Points on a hilly landscape, in no order, each with its height.
From any point a ball rolls to the lowest of the 2 points nearest to it. It stops when none of these is lower. Distance is the straight distance between rows; heights are no part of it.
Fug: [175 108 152 131  88  89 168 114 126 126  87 151 116  98 151 129  56 111
 172 161  89 130 186 107 106  77 118 120 146 124 147 104 109]  height 386
lak: [113 143  74 111  97 168 139 106 171 145 142 172 110 159 156 126 130 154
 107 133 141  97 106 113 223 148 168 158 145 147 112 132 147]  height 593
Tof: [145 122 192 155 164  96 102 111  94 163 129 103 113 103 182 141 119 172
 164 118  73 107 116 148  93 107 120 160 124 145 119 100 183]  height 193
laben: [ 83 126 112 117 130 176  82 149  92  87 170  81 145 104  51 128 169 107
 112 107 130 175 174 114  97 163 101 123  89 110 137 139 109]  height 212
sekid: [169 127 126 134 159 124 146 152 160 112  57 128 118 132 160 129  95 106
 146 125 115 102 110 114 191 127 116  76 181 152 155 118 104]  height 694
Kul: [125 143 138 133 136 116 125 153 115 138 143 118 126 104  62 170 136 115
 143 152 153 199 109 116 136 111  83 130 174 144 171 150  58]  height 603
fefod: [145 152 109  69  90  96  90 103  75 143 129  77 136 115 129 115 149  62
 150 107 154 141 153 130 102 144 106 144 101  93 120 139 128]  height 243
risa: [ 84 103 184 173 199 141 127 141 130 132 125 131 136 132 140 140 112 143
 124 112  92 143  94 153 133 105 121 150 140 150  95 118 125]  height 596
Mumul: [163 102 125 108 131 136 173 117 169  98  55 137 138 134 152 133 120 100
 111  73  88  89 128 123 144 147 156  56 127  97 132 132 167]  height 729
soge: [ 62 136 170 158 190 123 111 146 146 140 112  94 139 122 127  88 129 127
 104 115 152 104  91 130 122 116 122  90 113 181  94 130  53]  height 449
navu: [204 129 169 170 138 152 121 115 108 157  96 114 138  93 189 204  73 138
 152 122  76 170 152  87 147 129 149 150 121 171 160 110 161]  height 682
goz: [161  99  77  98 101 116 137 162 140 109 178  86 127 142 120 123 171 135
 125 138 160 103 101 130 164 113 182 132  72  94 135 176 146]  height 236
mezuv: [152 125 163 148 172 124 127 122 135  90  87 109 143 111 141 168 125 120
 107  75 116 139 184 123 113 150 109  61 127 139 130 143 149]  height 669
Lilil: [119 122  86 109  79 129 104  94 196 139  96 148  85 136 172 105 120 131
  90 143 134  57 126 115 188 143 132 119 154 146 131 129 139]  height 552
kirib: [139 113  95  94 119 210 125 132 111 109 148  89 123 148  88 155  93  93
 161 120 176 213 158 128 133 134 150 159 123  82 178 145  98]  height 561
nid: [115 119 135 105 109 177 135 114 113 109 133  86 112 111 127 124 101  97
 141 115 134 183 150 152 126 126 123 154 105 110 168 140  64]  height 543
pes: [ 86 121 121 130 117  95 129 144 185 113 145 122 103 138 168  81 113 166
 114 120 138  65 115 171  84 150 118 100 110 137 106 104  71]  height 60
guz: [ 94 136 105 177 189 145 128 173 118 143 158 182 135 169 103 105 175 165
  94 149 183  91  79 143 174 125 179 122 132 135 104 126 151]  height 359
sapaz: [119 112 139 136  75 153 189 128 156 115 148 159 103 129 155 141  77 171
 172 152  93 135 146 126 115  85  92 155 184 122 159  91 125]  height 338
Diz: [172 125 138 108  93  82 150 101 163 113  72 122 109 106 181 129  76 130
 157 125 103  94 181 127 109 133 108  90 156 125 147 113 112]  height 414
gubaf: [104 139 120 111 127 176 145  94 142 126 159 124 108 136 177 136  77 132
 148 143 112 170 129 150 207 119 159 183 130 153 123 152  73]  height 315
zede: [150 128 127 191 149 134 145 121 109 116 145  95 113  86 157 145  69 103
 130 147 121 190 166 141 165  65 163 126 115 136 144 137  60]  height 473
Libi: [195 118  85 111  94  72 135 144 123  93 150 106 133 113 117 135 162 115
 143 132 139 108 141 109  76 134 128 100 104  78 164 127 120]  height 491
Pepeb: [159 105 116 155 154 162 173 148 121 100  96 156 157 139  97 216 120 104
 153 114  83 150 154  79 158 131 118 125 158 106 152 141 187]  height 648
mubom: [ 85 122 159 151 164 172 138 128 149 139 137 169 122 135 119 134 110 164
 118 125 112 202  82 152 141 112 113 189 164 178 124 119  96]  height 612
tedaf: [131 113 158 158 155 112 115 154 161 113 125 109 112 131 195 101 113 175
 132 126 116  74 115 146 116 121 104  99 160 164 114  85 104]  height 155
guka: [118 147 126  98  85 101 121  82 113 155 107 129 137 118 125 107 159  87
 112 115 160 125 135 138 119 135 131 130  94 101 108 157 138]  height 302
fubi: [152 119 124  43  80 115  92 142 100 141 112  93 103 120  83  92 124  91
 147 123 157 141 138 146  87 143 103 167  84  81 142 114  96]  height 171
Lugat: [139 181 150 111 182 142 120 150 114 153 204 130 159 144  95 188 154 170
 159 133 144 154 125  96 164 135 145 174 177 144 115 130 156]  height 644
pipa: [159 141 159  97 104 156  88 123 146 163 122 141 116 145 191 169 130 178
 124 130 136  86 144 103 139 170 122 147 179 192 152  81 185]  height 493
laz: [138 114 129  89  66  71 148 122 178 142  96 189  90 129 110 105 115 144
 167 144  95  56  86 115  93 145 119 129 178  98 127 104 126]  height 668
vek: [120  93 140 142 143 145 129 168 170 104 116 155 107 148 190 107  92 170
 136 147  87  64  93 126 162 125 117 131 167 150 125  68 122]  height 217
Dos: [ 96 108 172 148 156 122 125 144 142 132 130 154 138 133  44 159 166 126
  86 121 164 144 119 108  46 137  59 108 148 139 134 113 105]  height 650
vosi: [124 106 145 130 116 108 121  99 103 111 111 127 113  98 176  84  98 121
 153 115  77 155 153 167  71 108  93 142 118 114 118 121 119]  height 343
ded: [185 113 100 147 122 131 176 160 145 101 125 158 149 127 114 190 119 155
 165 137 116 137 155  75 135 107 115 117 173  91 162 121 176]  height 637
bovi: [107 161 156 124 188 114 129 134 105 158  95 131 140 125  92 142  91  79
 164 136 121 175  74 136 187 113  99 147 150 140 113 157 100]  height 657
Sapo: [154 133 165 173 170  94 129 128  98 141 147 102 117 103 181 129  86 146
 176 158  64  98 131 150 155  81 141 157 122 120 117 105 173]  height 214
nime: [118 122 115 144 166 127 126 159  59  87 167  77 146 123 146 100  99  82
 164 132  85 153 151 166 144 106 135 127  87  83 112 145 104]  height 448
kotof: [129 137 114  87  66 125  97 114 142 180 115 123 101 123 105  98 157 109
 100 128 196 128  91 150 154 121 151 136  95 129 137 151  96]  height 387
gufar: [103 134 168  97 128 114  90 154 100 169 173  90 100 122 116 101 140 135
 160 160 159 139  76 160 133 101 120 162 122 144 127  89  84]  height 180
gat: [150 109  97  59  73 102 131 153 134 138 113 101  91 121 121  95  84  80
 173 138 113  98 126 154 121 149 132 143  98  46 148 109  81]  height 259
susel: [132 146 222 140 212 147 101 143  70 155 124  78 141 126 150 169 140 134
 115 130 100 118 116 124  96 178 155  99 112 184 121 108 216]  height 191
tud: [121 129 115 141 127  93 113 172 124  89 151  84 160 123  63  88 209 145
  89 121 160  67 104 108  51 129 144  96  60 109 150 150 106]  height 229
tobi: [145 141 121 126 124 132 105 142  82 127 194 104 152 114 111 203 134 130
 179 150 138 193 178  89 114 120 120 143 145 135 152 133 121]  height 660
vemar: [178 123 184 180 186 127 113 145 115 116 104  81 132  98 168 207 108 146
 121 115  96 165 162 112 137 140 153  89 130 167 151 126 138]  height 676
guze: [105 125 117 173 134 100 110 137 104 120 145 144 165 115  60  90 196 145
  78 118 159  97 124 119   9 136 123  82  81 125  97 152 143]  height 280
zil: [ 86 106  77 147 136 139 131 134  90  96 126 181 147 149  76  70 162  98
  87 113 121 137 127 137  69 149 120 136 117  77  72 137 136]  height 348
nis: [101 117 140 135 119 136 137 114 147 132 140 157 119 119  68 173 171 128
  87 124 172 186 130 115 100 125  96 123 163 159 178 138  81]  height 627
simi: [184 122 162 149 167 100 138 192 118 132  69 131 139 113 130 177  95 112
 149 140 127 138 116 100 148 115 115  89 180 143 147 100 129]  height 681
Kesu: [154 122 141 129 100 117 133 122 165 157  43 176 115 133 124  96 143 141
  80 124 149  71  73 117 122 141 137 113 142 133 122 112 171]  height 447
kom: [ 73 145 137 118 139 182 118 123 102 155 157 157 135 136  93 136 116 123
 121 135 121 216 112 159 142 113 137 184 131 147 119 137  87]  height 629
Fuda: [170 136 143 107  84 184 134 118 152 148  99 148 136 135 165 182 106 150
 133  98 121 105 131  74 163 164 132 147 157 173 159 104 161]  height 521
Bez: [113 105 172 152 170 145 155 144 126 122  79 166 148 142 118 142 122 108
 115 110  83 151 109 132 112 133 111 130 146 140 121 120 162]  height 584
pilu: [155  99  98 132  95 116 134 154 136  87 147  88 143 150  92  97 188 127
  90 136 157  91  96 144  97 107 158 101  58 122 127 184 115]  height 165
bapa: [122  94  88 107  93 132 171 142 140 104 168 143 121 128 140 124 120 117
 164 129 100 132 149 132 109 109 102 152 149  77 145 100 123]  height 384
Doza: [ 81 146 157 142 187 148 101  96  86 138 138 114 145 118  71 148 113  93
 132 134  94 203 114 136 167 119 116 154 108 153  96 168  98]  height 643
Zabir: [135 121  68 113 121 178 148 124 130  91 171  96 147 156 120 175 135  97
 153 116 148 182 153 106 163 129 170 135  90  88 152 150 120]  height 577
gimep: [ 96 167 167 149 222 121 119 156 131 142 147 120 154 136  51 152 185 144
 116 137 158  92  89 100 161 137 155  91 136 159 117 131 147]  height 299
zaber: [111 138 165 125 121 116  90 118 125 172 129 127 102 108 158 118 121 157
 157 150 129 145  76 144 156  93  93 182 173 184 141 107  80]  height 89
rada: [134 142 137  91 136 105 168  97  95 145 113 147 153 144 136 113 131  86
 164 131  91  97 126 124 141 123 115 133 132  85  96 135 210]  height 702
mabik: [ 72 146 166 113 109 113  92 125 101 164 157  83 111 107 157  81 114 141
 120 137 148 135 113 181  88 126 118 147  93 150 111 115 110]  height 231
lor: [139 137 127 167 138 133 146 106  98 125 164 114 125 118 187 149  66 132
 192 150  66 135 124 141 201  75 161 171 120 117 112 126 144]  height 237
gur: [139 135 114 120 152 112 109 197  78 105 164  54 149 119 108 149 109  98
 175 138 137 162 162 128 159 105 151 104  87  95 152 133  93]  height 434
rabab: [143 153 142 163 150 138  79 119  59 130 170  82 141  89 106 178 101 117
 169 145  98 219 161 105 127  97 126 170 113 121 122 140 113]  height 658
dunad: [167 100  88 131 137 113 148 127 134  76 104 158 159 130  97 133 194 129
 112 105  93 118 154 119  68 141 128 109 121  92 122 144 182]  height 419
fivoz: [133 142 155 180 152  71 105 125 108 134 162  73  93  78 191 105  96 148
 138 144  94 121 125 161 126  78 133 127  84 119 134 115 107]  height 241
rizos: [109 125 121 107  47 144 171  79 158 172  73 221 125 124  92  98 124 121
 103 112 128 127 119 127 109  99 119 140 147 108 136 142 140]  height 296
lut: [ 81 121 142 126 141 133 105 168 110 104 178  68 155 110  87 118 162 131
 126 117 135 146 150 124  80 136 105  97  78 135 153 107  86]  height 247
bisuv: [168 145  62 136 133  96 156 159 132 106 165 109 135 141 144 153 119 118
 167 168 157 123 113 116 209  97 161 113 137  90 144 135 141]  height 530
Geme: [128 160 112  87  71 162 143  48 129 162 147 138 145 164 146 152 111 104
 166 117 132 118 151  90 186 132 155 167  91 112 105 139 167]  height 722
nop: [115 124 163 157 210 140  96 139  71 124 138 117 155 148  74 170 174 113
 116 123 103 118 170 103 102 160 110 118 135 140  91 134 202]  height 240
Fom: [135 113 131 125 102 164 167 160 150 121 103 171 118 145 163 140  76 153
 162 147  73  97 107  95 178 108 111 140 182 129 134  98 160]  height 284
gukek: [108 118 127 135 119 157 167  95 154 112 163 126 119 123 190 118  82 150
 149 132  70 123 138 165 177 102 144 171 102 129 104 129 139]  height 269
tet: [197 129  94 124  83  96 145 102 126 112 137 107 142 127 136 173 160  86
 157 133 147 145 180  90 114 123 115 102 127  94 149 145 134]  height 464
nafem: [169 135 139 110 116  76 136  98 149 145  52 176 122 136 122  88 134 138
 105 122 121  58  89 137  72 168 152  90 111 114 110 140 182]  height 401
Mek: [187 130  99 128  98  81 145 134 135 141  98 136 129 121  89 154 147 111
 157 140 165 145  82  82 146  80 107 123 171 115 177 150 129]  height 549
vafo: [101 107 123 107 113 125 142 156 117 117 187 142 143 154 128 138 163 153
 141 135 141 136 133 147 111 113 117 159 127 114 122  99 153]  height 420
Vona: [186 148 121 113  82  96 123  93 147 140 130  96 121 106 165 166 139 107
 154 135 173 130 161  90 151 125 106 111 150 136 159 121  91]  height 430
Kade: [ 98 101 156 195 169 126 110 101  98 105 116 110 118  78 125 105 111 118
 113 118  59 179 138 154  60 106  98 158 101 117 104 139 122]  height 319
nogon: [149 118  68 144  85 163 197 129 160  80 164 151 133 138 120 178 101 149
 178 148 135 142 136  66 167  96 147 139 165  91 170 143 145]  height 621
Miga: [185 108  97 140 135 105 151 143 182  94  85 135 116 126 155 119 123 131
 135 131 115  59 115 108 178 119 147  81 147 101 141 142 141]  height 712
surem: [139 163 162 116 153 127  86 128 111 146 208 110 163 126  98 198 169 174
 147 123 126 176 167  83 130 133 137 141 160 167 130 127 115]  height 652
Fena: [ 91 118  91 113 127 121 141 149 161  90 165  90 101 140 159  92 123 114
  96 114 145  85 137 174 145 148 152 110  89 118 126 126  86]  height 162
tuno: [137 100  75 145 112 124 134 100 108  69  89 162 141 131  63  93 170  84
  89 106 121 142 140 114  58 148 113 134 108  93 101 179 129]  height 382
nera: [108 135  96  98  56 156 136  74 184 120 148 107  81 151 189 134  84  99
 149 147 127 114 171 124 176 147 143 135 122 122 147 136  96]  height 402
lakek: [153 123 114  94 102 101 112 156 106  94 163  53 110 106 166 105 103 122
 160 130 127 119 200 158  84 144 111 114  89 106 147 108 101]  height 385
fid: [126 122 113 120 142 128 109 190  62  69 146  69 135 117 108  72 107  80
 159 125  82 146 157 152  77 138 104 145  91  82  98 124  96]  height 459
Beb: [131 161 120 124 182 162 121 101 146 141 127 156 161 144  72 196 141 117
 102 109 139 190 146  97 185 156 145 142 126 136 111 188 120]  height 427
malit: [ 90 148 127  99 133 156  99 104 147 155 128 113 103 141 179  92 113 113
 114 139 129 131  95 166 217 127 146 155 128 167 102 145  74]  height 368
sedu: [129 142 170 122 160 136 103 148 134 152 172 144 121 149 157 153 162 189
 132 131 139  90 132 110 141 163 127 146 173 183 117  72 190]  height 472
Sado: [108 123 108  79 100 153  86 153  98 106 127 100 118 135  92  62 138 107
 106  84 157 136 164 163  59 172 115 168  60  80 122 110 112]  height 88
mil: [184 103 106 129 104 132 134 120 181 126  70 154 120 121 106 143 167 138
 101 120 168 124  78  95 149  99  97 117 184 165 177 147 114]  height 496
Beza: [144 142 149  91 123  67 147 111 121 128 109 165 133 132 118 104 107 117
 184 131  82  74 119 136  91 130 108 142 155  92  99 104 158]  height 691
zuk: [107 102  85 160 122 148 159 151 130 121 148 174 145 163  91  76 170 141
  84 151 160 121  76 169 146 109 181 116  98 107 102 161 142]  height 400
lilus: [155 121  85 130  94 155 145 102 142 143 117 187 146 141  76 173 158 145
 116 133 165 175 108 102 144 104 149 165 136 124 129 182 177]  height 494
fut: [135 128 179 126 184 161 124 138  83 151 123 140 155 151 132 170 148 109
 125 125 107 113 151 119 104 167 144 135 134 137 125 103 239]  height 216
vodu: [122 122  64  95  73 183 172 121 163  97 183 152 135 153 125 172 125 139
 166 130 153 168 113 113 159 121 151 167 126  98 153 140 146]  height 599
setek: [ 81 125 161 145 107 153 119  69 152 152 104 146 114 111 166 130  93 188
  82  85 138 179 161 173 102 137 130 126 113 191 114 135 137]  height 117
suvon: [ 38 135 162 154 149 125  84 150  86 110 151  88 159 111  78  93 139 122
 105 117 126 142 131 131  38 147  90 103  75 151 113 121  78]  height 275
sok: [158 124  64 159 152 113 169 164 145 102 119 124 127 126 151 150  75 111
 164 159 141 146 149 113 211  80 153 105 152 122 137 117  94]  height 511
Daru: [156  94  91 138  64 143 155 110 148 116 142 177 136 139 109 138 187 157
 103 145 153 138 125 127 115 106 151 143 121 127 140 159 160]  height 474
Kova: [ 73 137 127  86  75 127 167 110 167 135 125 167 103 140 137  93  76 120
 157 146  64  80 116 146 152 112 125 139 140  91 102 125 132]  height 256
lezo: [ 54 120 135 125 121 165 172 126 147 123 130 160 133 159 152  95  98 114
 136 127  87 129 121 183 168 113 139 158 121 112  90 119 126]  height 310
vake: [ 78 146 152 108 110 121 103  89 127 139 116  98 130 115 142 111 128 151
  88  91 162 158 170 181  78 136 102 102  94 154 107 147 107]  height 197
fuzek: [ 66 154 163 141 140 149 118 152  91 169 200 157 149 148 110 129 161 171
 132 139 140 144 123 159 116 118 129 181 145 139  90 100 172]  height 442
raran: [ 92 146 179 155 161 145 111 152 100 174 170 170 141 155 124 146 175 193
 124 134 166  95 136 135  95 149 143 135 159 157 109  81 177]  height 457
nuz: [124 114 126 124 114 185 199 103 149 111  57 175 149 142 121 135 100  86
 108  74  90 117 142 106 165 152 151  98 104 120 129 153 175]  height 744
Vuf: [111 105  87  99 106 189 109 123  96  82 132 111 123 137  73  97 150  85
  88  89 159 184 163 130  91 144 118 145  82  76 142 144 116]  height 158
namas: [141 116 190 158 187  87  98 125  66 149 137 115 130 105 126 125 137 140
 164 127  74 108 127 129  45 134  86 138 130 152 101 102 189]  height 213
bigaf: [126 168 118 102 150 134 135  79  93 157 144 129 153 154 143 146 126  91
 173 121 122 112 162 125 178 133 146 167 108 104  95 149 205]  height 710
Liva: [134 134 153 162 167  83  82 150  48 103 178  84 145  82 123 100 146 118
 171 143  79 130 151 122  62 126  90 134 121 109  92 120 157]  height 230
Pid: [171 123 130 146 114  86 138 108  86 109  91 143 127  93 149  98  74  91
 178 147  62 153 174 127  74 105  93 133 138 112 114 113 114]  height 365
leri: [133 141 132 112 130  73 126  95 110 166  82 157 138 133 106  64 155 105
 106 115 152  81 105 153  84 143 133 105  96 101  90 144 154]  height 358
Gom: [134 124 111 103 123  62 110 152 162 155 160 146  99 148 128  78 158 145
 124 161 159  31  51 132  99 137 136 132 149 116 123 111 109]  height 613
Vome: [115 157 125 154 220 149 108 167 135 128 159 145 155 158  80 124 172 173
  95 136 164 116  85  99 199 134 181 110 157 155 107 130 128]  height 327
numu: [110 119  81  90  88 100 101 159 174 140 173 133  90 140 140 103 159 142
 117 176 154  64  82 135 153 136 123 145 146 128 138  94 127]  height 582
buri: [106 143 138 161 213 120 130 163 104 113 137 126 149 145  44 157 154 121
 122 126 131 133 106 109 127 115 105 106 139 112 106 133 155]  height 267
med: [149 116  88 113  56  92 125 104 182 110 114 116 112 125 124 103 168 186
  55 114 178  99 130 145  59 158 147  97  80 139 147 158 102]  height 234
Kiz: [110 157 150 127 160 123 102  77  57 147  99 128 146 122 113 120 135  70
 129 119  97 166 168 128 127 155  93 158 121 129  79 154 173]  height 661
roku: [196  90 100 135  93 113 152 122 122 106 144 149 166 139 104 140 201 145
 126 137 120 111 135 118  92 110 139 137 122 105 120 163 197]  height 444
nobok: [109 169 114 113 174 162 128 131 128 157 145 163 129 169 142 119 126 143
 123 148 146  96  97 133 229 150 164 168 159 156 114 122 148]  height 617
ganup: [150 130 107 100  82  77 122 111 176 120 123  89  87 111 166 134 118 137
 119 126 166  98 166 132  99 142 100  95 150 152 159 124  90]  height 383
sog: [170 112  91 120 102  86 149 186 136  87 167 108 117 127 113 132 138 138
 140 163 153 114 133 109  92 104 108 115 155  96 195  86  64]  height 519
Piro: [114 104 112 167 140 144 148 118  86 108 142  90 119  98 159 102  70  88
 148 150  66 186 174 163 131  86 149 135  79  91 123 131  90]  height 460
Dad: [116 113 123 172 112 152 148 125 136 170 117 224 129 155 141  86 146 166
 101 134 128  90 121 166 108 147 159  99  93  75 101 124 185]  height 477
nagu: [143 147 106  81  67  73  99 135 142 143 152  84 100 119 130 110 165 147
  98 112 184  88 133 143  77 162 116 112  95 130 155 113 102]  height 321
minoz: [125 135 137 116 126 117 109  97  83 154  76 179 151 125  80 115 148  81
 112 121 121 137 130 102  85 155  80 157 142 104  79 139 186]  height 671
Rig: [100 137 171 159 157 178  96 127 138 179  88 186 136 145 154 118 127 169
  73 120 162 130 113 134 165 167 153 117 148 177 111 110 123]  height 297
Tir: [111 160 142 125 179 159 100 120 155 149 109 140 140 135  85 152 142 141
  83 109 147 180 139 100 187 141 150 122 150 169 117 162  66]  height 393
kipak: [132 132 184 154 165 152 119 120 107 144 102  93 118 114 198 138 104 168
 117 112  81 127 112 154  99 149 165 128  96 169 123 113 206]  height 166
zizat: [111 167 101 132 100 124  83 106 139 170 125 146 113 115 127  90 178 142
  64 128 208 122 117 139 172 137 156 100 111 150 118 143 101]  height 454
reva: [162 103 113 118  98  50 127 133 186 116 129 162  89 124 119  96 144 162
 126 139 127  34  72 125  65 144 129 120 149 127 136 107  91]  height 638
bato: [128 120  77  79  51 122 135 109 169 131 126  98  74 132 152 112  83  76
 162 158 113 101 140 115 166 129 148 122 128  71 148 138  90]  height 340
rinug: [157  98 197 174 179  98 116 169 123 135 105 116 131 111 123 164 114 139
 144 134 118 142 101 107  73 102  85 105 171 158 140  96 106]  height 672
tik: [164 159  99 106 123  95 143 103 144 148 118  93 122 141 170 141 130  88
 165 146 138  87 105 117 222 116 139 122 142 114 121 148 130]  height 557
Bol: [101 136 127  94  69 154 181  83 149 130  95 182 108 131 120 106  79  94
 143 114 101 123 127 116 136 106 115 144 158  93 141 133 110]  height 144
lolu: [114 123  87 120 123 147 196 122 189  81 131 120 100 147 145  92 125 107
 101 121 125 105 134 149 174 128 152  97 111 104 137 142  97]  height 233
biko: [161 153 145 129 132  66  97 155 102 121 179  50 155  97 157 127 141 137
 157 135 139 100 161 140  98 114 106  86 108 133 137 118 109]  height 407
zanen: [138 135 106 100 107 108 125 139 113 154 135 128 141 113  68 148 162  99
 151 145 164 166  80 119 137 101 103 148 146 118 161 126 113]  height 578
zeluv: [122 110 196 154 161 107 114 169 135 149 118 136 149 126  95 156 162 151
 116 115 142 105 100 109  53 139  75 103 165 156 133  87 130]  height 663
Zes: [ 80 135 174 169 154 179 111 161 105 175  78 154 146 146 180 113 106 172
  72 114 142 118 110 159 112 196 166  71 117 173 121  98 152]  height 244
zof: [118 172 114 101 153 136 134 130 104 166 173 162 156 152 113 150 119 149
 159 144 153 158  95 130 199 132 134 185 152 132 113 144 157]  height 633
duk: [136 146  97 135 153 178 147  84 120 144 134 177 172 164  74 199 130 114
 125  97 139 170 141  76 159 156 151 159 121 132 116 169 185]  height 455
tera: [134 122  81  74  87 122 115 117 107 143 174  86 123 161 129 121 139  96
 162 140 145  97 126 145 147 143 167 144  76  54 119 143 167]  height 295
lifot: [ 85 115 120 173 155 126 120 151 104  97 155 183 169 152  94 108 176 146
  85 106 125 109 145 138  47 148 116 105 113  90  67 118 163]  height 318
Gop: [161 110  72  93  83  85 117 190 149 132 170 104  96 140 135 133 137 131
 151 174 154 101  87 109 154 116 110 148 157  98 173  88  96]  height 548
Gatub: [104 106 169 128 126 150 151  94 156 120  61 138 124 111 167 106  64 151
  89  84  95 149 146 163  81 140 111 109 124 167 121 116 171]  height 187
nupem: [ 68 147 149 138 169 158  88 115 152 116 125 116 129 136 156  91 118 139
  88 112 175 129 103 156 184 133 151 111 126 185 110 136  54]  height 416
vimim: [173 167  79  98 134 119  79 103 145 145 149  90 116 125 154 147 148 119
 143 144 160  90 109 106 241 123 146 129 139 142 136 144  86]  height 585
Luvug: [144 123 127 107  85 139 104  87 185 159  33 159  96 117 160 104 129 142
  69 119 161  89 105 114 162 159 123  96 140 175 136 117 149]  height 501
Pezi: [109 121 123 106  91 161 146 109 156 123 139 100 101 110 168 113 113 135
 111 125 161 177 148 149 106 126 112 148 158 161 179 123  56]  height 517
Mivi: [109 136 174 156 186 210  97 143 162 142  91 166 124 141 128 142  98 158
  51 101 121 177 130 116 153 165 155 128 157 197 121 132  89]  height 347
tefir: [ 89 133 184 128 133 139 115 128 107 169  75 118 118 141 197 106  80 165
  80 119 115 102  91 160  86 174 155  81 120 172 112  88 198]  height 201
lofab: [ 99 146 120 142 157 139  89 114  45 121 150  89 143 116  81 152 117  77
 153 161  85 200 158 106 137 139  77 171 124 115  92 163 148]  height 653
piv: [159 134  86 148 146 136 133 145 136  87 139 103 102 121 158 137  97 122
 132 157 142 158 174 124 190  96 144 110 158 149 171 124  42]  height 492
Napu: [ 96  98  95 164 102 142 164 146 180 122 137 197 121 162 141  71 146 158
  80 146 120  73 106 150 152 125 184 103 114  95 103 128 153]  height 443
dag: [102 125 175 116 151  95 127 118 145 154  72 133 131 132 180  86  89 140
 109  96 122  88 107 171  90 158 127 106 122 156  93 117 156]  height 242
tuz: [170 113 129 156 171 146 170 128 133  86  67 120 139 121 100 188 122  89
 135 103 106 171 187  99 115 141 104  83 147 105 151 148 138]  height 659
mabi: [149 134 109 150 147 102 120 129 167 100 102  94 121 105 127 113 165 120
  98 116 185 105 103 110 167 110 124  73 149 167 163 152  51]  height 520
Big: [131 121 151 122 110 173 144  94 145 140 116 151 133 127 154 174 107 143
 137 100 119 153 169 103 136 137 115 159 152 163 144 132 143]  height 547
roduz: [110 124  88  93  74 155 120 113 162 141 132 137  90 129 128 112 142 133
  88 133 181 145  96 127 160 120 136 156 161 141 169 125  66]  height 466
guvos: [ 59 106 164 174 177 121 113 139  93  94 156 108 154 124 112  88 135 116
 120 109  84 145 129 153  34 121  80 113  88 130  81 146 118]  height 298
tiv: [153 152 141 147 143  63 103 183  71 121 161  49 142  82 120 140 116 114
 168 172 121 140 152 126 135  84 131  97  97 138 143  95  91]  height 421
dev: [162 104 124 114  61 154 158 102 179 128  50 192 119 123 103 127 142 142
  99 108 126 107  83  85 135 106 146 129 161 137 149 143 159]  height 417
nabu: [168 122  98 128  86  70 140  85 191 113  78 105 103 125 141 102 166 142
  81 123 155  78 111 130 121 140 147  85  94 148 129 184 133]  height 119
pov: [146 121 133 128  93 109 107 120  85 104 146  74  91  82 160  87  73 135
 140 139 102 163 174 166  51 109 113 130  81 107 149 106  88]  height 366
mog: [108 139 141 135 155  96 150 141 140 128  96 120 129 122 109 106 141  86
 124 116 154 108  87 129 129 111  99  97 127 136 128 145  83]  height 481
limez: [ 93 117 149 140 125 176 156 117 125 148 114 196 147 148 132 145 133 149
 111 114 115 146 159 132 119 156 116 149 136 146 117 108 170]  height 566

For each start below, name the point where the ball stops.
risa | pes
Daru | pilu
bovi | Tof
navu | pes
Dad | kipak
Napu | kipak
mabi | Tof

Call two points neighbours if one is among the 2 nearest of the other. Go from one point of each pair to the other, from neighbour to neighbour, staying as low as possible. Name the highest point that can't be avoided.
lofab and tefir | tobi
kipak and setek | dag
kipak and pes | mubom
Bol and zaber | lezo
setek and zaber | mabik
